Points on a hilly landscape, in no order, each with its height.
From any point a climber takes the steepest step (rise divided by distance) to one of its 2 nearest points. It stops when none of these is higher. Distance is the straight distance between rows; heights are no part of it.
z_579 (h 495): [  2   7  17  -1  37 -30  16   3   6 -30  20 -38  18  16  10 -25  -1 -16
 -23  14  -2   9]
z_610 (h 59): [  3  -1 -36   4  -4  26   1   7 -12  -3  -1  57  15  -5  19   9  -4 -13
   0  -8  15 -18]
z_359 (h 296): [ -4 -11  -1  -2 -20   2 -23  -5 -26  13  -3  48 -13  -9 -18  19   6   9
  30  -4  29   3]
z_7 (h 701): [ -7   2  -4   5 -19  -7 -10  15 -20   0 -10  10 -25  10 -22  24  24  12
 -11   2 -16   4]
z_294 (h 291): [  2   6  -7  15  13  10  14 -20  26   4  -1 -23   2  16  20  10  -7   4
  -7   1  -6 -26]
z_525 (h 705): [-11 -17 -11   2  25  15 -14   5  -5   4  -1 -63 -27 -11  15  -8 -14   7
  -9 -13  10 -15]
z_28 (h 96): [ 26  -4  14  18 -32 -29  -2   2 -16  12   9  74 -11 -32 -14 -15  18  13
   1   5  -9  -1]
z_548 (h 875): [ -8  -9  20  -8 -21   9 -21  -4  -7  30  -9 -24 -11 -13 -10   6 -13  20
   0  -5   9   6]
z_85 (h 460): [  6 -19  13  11 -16  14  -1  -9  10 -15  11  15  25   5   4   8  14   8
  23  12  16  -2]
z_929 (h 669): [ -2   2  28  -9 -11  -8   8  11   4 -14  16 -27 -14  -5 -27   0   4 -10
  -3 -11 -27  39]
z_358 (h 577): [-13   2 -28 -11  -7 -13  -4  24  -6   2 -17  -4   8   8 -10 -32  13  -4
  -3  15 -14  -1]
z_640 (h 620): [ -8 -23 -20 -12  25 -11 -15  -2  -1  -1 -23 -49   1   4 -25  -7  -9  22
   1 -13  -2 -12]
z_475 (h 408): [  2  16  -6   2   2   0  23  10  46  -7  -3 -20  10  19   6 -22   2 -23
 -14  29 -14  -5]
z_33 (h 764): [-11   3  13 -30   2  -2 -10  33  -2 -25  -7  -9  21  10 -34   6  -3 -18
   9  -3   9  44]
z_683 (h 704): [ -6  32  15 -12 -22  11  16  27  13  -7  -9   0  -7  16  -1  15   8 -20
 -11  27 -10  38]
z_960 (h 164): [ 11   1  24   3   5   0  23  -5  15 -50  33 -14  10  21   7  10  17 -19
   8  12  -6  33]
z_164 (h 513): [ -7 -18 -25   4  25   0 -22  -3 -15   6 -22  -4  14  -8 -12 -12 -21  -1
  -8 -35  11 -28]
z_737 (h 862): [ -6  22 -10 -14  16  -9  15  -7  11   7 -13 -15 -15   8  -4 -10  -8   3
  17  -1 -19  -3]
z_286 (h 107): [ 21   0  -5  -1   0  24   1  -2   2 -15   9  53  17  11  12  20  -8 -13
  -1 -15  23  -8]
z_818 (h 538): [ 13   8  17  10  22 -25  30  -8  26 -23  30 -29   2  23  20 -12  -8 -29
 -24   4 -24  15]
z_638 (h 307): [ -2 -16 -18   8   6 -14  12 -22  -3 -18  25   5  30  -5  23 -19  12  -1
  26   7   4 -19]
z_234 (h 566): [ -7 -13 -18 -29  62  -6   3  26  27  -4  -4 -62   2  -9   0 -28 -24   0
 -14  19   9 -12]
z_179 (h 369): [ -8 -15  -8   6   0   4  -6 -20  -3  -6  -1  20  39 -13  19  -7  12   7
  19  16  19 -25]
z_244 (h 98): [  6   4  20  -7  -6 -13  -7 -27  -1  24 -21  42  21  -5  -7  10 -17  13
  17  -5  25  -5]
z_885 (h 217): [  5   2  17   1   2  26   0  -7 -11 -17  15  -5  -3  10  -1  29  -8  -5
   1 -18  20  11]
z_197 (h 446): [ -8  -3 -20  13   6  13 -11  -9 -15  16  -3   5 -10 -12   9 -15 -12  -3
  -8 -21  -4 -24]
z_281 (h 733): [  3  24  11  -3   3  -6  15 -12  16   8  -5  11   3   3  16 -21 -15 -12
   3   5  -6  -3]
z_287 (h 708): [ 13 -13  30  16 -31  13  -6  10   2 -26  -1  33   8   9 -25  41  26  -1
  -1   1   5  23]
z_770 (h 165): [ 22  10  24   6  -5  14   9 -11   1  -5  16  41 -11   0   4  26  -5  -6
   8 -13  15  10]
z_89 (h 659): [-13 -27  -4  -2  41  -7 -12  10   5  -3  -3 -75 -15  -6 -16 -15  -8  17
 -10 -17   2  -2]
z_421 (h 214): [  8  -4 -21  18   0   4  10 -28 -11  10  14  15 -16  -8  21  17   9  14
  24  -7  -4 -27]
z_442 (h 694): [  3   1  -1 -21  -1  -5   3   8 -20  15  25 -46 -21   5   0  13 -12   8
 -20 -12 -20  26]
z_540 (h 206): [  7  12  -8   7  -8  15  10 -17  -5   4  -3   4 -22   6  18  45  17  20
   7   6   6 -17]
z_357 (h 724): [  1  -1  37   0 -19   4   5  21  18 -37  11 -14   9   9 -27   5  13 -20
  -9   2 -17  51]
z_147 (h 702): [-10  -1   1 -28  19  -1 -11  20   1  -8  -6 -33  15  11 -16   5  -8  -5
  -1   5  16  13]
z_882 (h 734): [ -2  -1  21  -6 -32   8  -5  11   3  20   1  13  -1  -3  -9  -5  -2   4
  -8   5   1  13]
z_648 (h 578): [-10 -12 -11  -8   2  -2 -24  -3 -13   3 -19   2   4   8 -35  12  -3   3
   3 -28   9  -5]
z_332 (h 233): [  0  -9  -8  -4 -18  -7 -21 -18 -20  19  -1  81   7 -24 -13  16  -9   4
  40   4  33  -3]
z_984 (h 610): [  6  17  15   1 -33  11   3  24   9  15  -6   4  -6   9  12  10  15   2
 -23  26  -2  11]
z_873 (h 778): [ -1  41   0 -18  -1   2   9  16   5   1  -9 -10 -24  13  -8   9   3  -8
   2  15 -18  20]
z_155 (h 644): [ -3  -8  -7 -14  11 -10 -13  12  -7  -7 -16  -5  24  20 -18  -8   7  -8
  -3   0   4  -7]
z_186 (h 783): [  8  11 -12  -6 -13   0  -5   2 -20  16  -8  16 -41   3 -32  39   9  22
  14  -5 -17  12]
z_775 (h 166): [  6  -6   0   2 -11  -5 -11 -30 -16  13   2  59  23 -29   7  -9  -7   5
  25  -2  23  -5]
z_946 (h 325): [ -9 -23  -4  25   5   0   3 -17  11  -9  25 -33  -7  -8  22 -20   6  -7
  -9 -13 -12 -18]
z_747 (h 15): [ -4  -8 -23  -5   1  21 -19  10 -13  15 -21  40  22   0   2   1 -25 -11
  -4 -16  29 -20]
z_469 (h 822): [  1   1  24  -7 -18   4  -7  30   1 -24  -4  21  12  15 -20  24  14 -16
  -6  -4   4  36]
z_124 (h 770): [ -7  -5   2  -6  -1   7 -14   3  -1  22 -10 -55 -21  -7  12 -12 -18  16
 -10   0   3   8]
z_722 (h 649): [-16 -12 -13 -14  40  30 -15  18   0  -6  -8 -42  -9 -13   7 -16 -21  -9
   3 -10  32 -13]
z_20 (h 638): [  5   9   9  -4 -12  -8  12  -7   1  20  25 -24 -37   4  11   1  -4   7
   6  -1 -23  16]
z_849 (h 619): [  0   1 -18  18 -28  -5   3   8 -17   9  -8  -1 -27   2   9   4  29  14
 -12  14 -20 -10]
z_395 (h 188): [  1   4  27  -7   7   4   9   2 -17 -43  21 -26   9   6  -1  23  10  -9
   4  -5  10  28]
z_464 (h 9): [ -3   6   8  -3  24  -2  -9   3 -14  -9 -20  13  42   2  16 -11 -16 -14
 -11   0  40 -19]
z_352 (h 263): [  2  -2 -16 -10   9  -1   3 -18 -19  -5  19  -3   4   2   8   4   1   0
  25  -7   8 -12]
z_931 (h 349): [ -4   8  -9  16  18  -2  18 -12  42   4  -5 -17  28  13  23 -18  -9  -7
 -24  23 -11 -29]
z_207 (h 660): [ -1  11   1 -28   3  10   0   8  -4  18  -6 -48 -28  -2 -17  29 -37  14
 -18 -21 -15  29]
z_816 (h 500): [-13  -4 -23   7 -20   6  -4  18  13  -4 -25  26  10  -3  -1 -24  24  -8
  11  15 -13 -18]
z_692 (h 603): [ -6 -19  -7 -26  62  12 -12  30   9  -7  11 -39  12 -19 -14 -20 -24  -5
  -6   1  34 -11]
z_226 (h 377): [ -7 -12 -15  27   1  -7   3 -18  -6  25   6 -18 -21 -22  35 -24 -10   7
 -12 -19 -25 -24]
z_850 (h 354): [-14  -2   0  -3 -13   6 -17  -7 -11   9 -19  13 -11 -14 -10   0  10   8
  37   6  17   3]
z_252 (h 711): [  9   6  -9  -8 -13   5  -3   0  -7  28 -12 -17 -36   1 -29  36 -13  24
  -9 -19 -22  13]
z_446 (h 285): [  0   2  -8  28  -6  -2  -3 -14 -15  15 -10  51   0 -34  16 -14  11   5
  -5  -9 -15 -27]
z_723 (h 581): [ 21 -21  12  22 -27   9  10  -1   5 -23  11  43  11  11  -7  24  38  13
   2  11   5   4]
z_501 (h 594): [ 10  12  15  14 -13 -37  18  -5  -7  -8  13  13   3  13  13 -27  18  -5
 -23  18 -26  13]
z_125 (h 286): [  4 -16   3  25 -12   3  10  -4   0 -20  28  -6  -7  10   8   1  24  -7
  -3 -11 -12  -1]
z_279 (h 375): [-13   1 -27  19   5  18  -6  -8  -5  12 -15  32   7 -41  20 -35 -15 -12
  -2 -18 -13 -24]
z_664 (h 418): [-11  -7  -7   2 -27  -5  -6   1   5  17 -14  29   1 -18  -2 -18  20  10
  32  22  -1  -8]
z_937 (h 456): [ -7  26  -7 -14  34 -17  20   7  19 -18  -4 -36   6  26   8 -16  -8 -19
 -17  22  -5   3]
z_472 (h 184): [ 15   5  11  29 -27 -14   2  -6  -2  28  -2  59 -16 -37   4 -14  15  17
 -17   8 -20 -20]
z_150 (h 565): [ -1 -15 -10   2   3 -17 -16 -13  13  28 -18 -34   7   4 -20  -7 -13  26
 -14 -13 -17 -16]
z_241 (h 248): [  0  15   4  14  -4  12  14 -11  18  -5  -5 -19 -13  25   7  30  19   7
   2  15  -4  -9]
z_765 (h 47): [ -1   6  15 -19  18  -4 -15  -9  -9   3 -14  24  31   8   0  10 -20  -4
  11  -6  46  -3]
z_233 (h 582): [  0  10   4  -5   2 -21  26  -5  12   3  43 -30 -12   9  24 -16  -8 -14
  -7   4 -28  18]
z_388 (h 784): [ 21  29  11   6  -7 -22  26  -9   4   3   8  43   4  -7  25 -26   1 -10
   3  13 -21   6]

Call two points neighbours if one is among the 2 nearest of the other. Go from one point of each pair to the other, from neighbour to neighbour, staying as high as possible. Name the lowest point that can't be avoided.
z_442, z_737 -> z_984
z_186, z_442 -> z_207
z_737, z_388 -> z_281

For each start below, name the point where the climber stops.
z_464 -> z_469
z_421 -> z_469
z_931 -> z_442
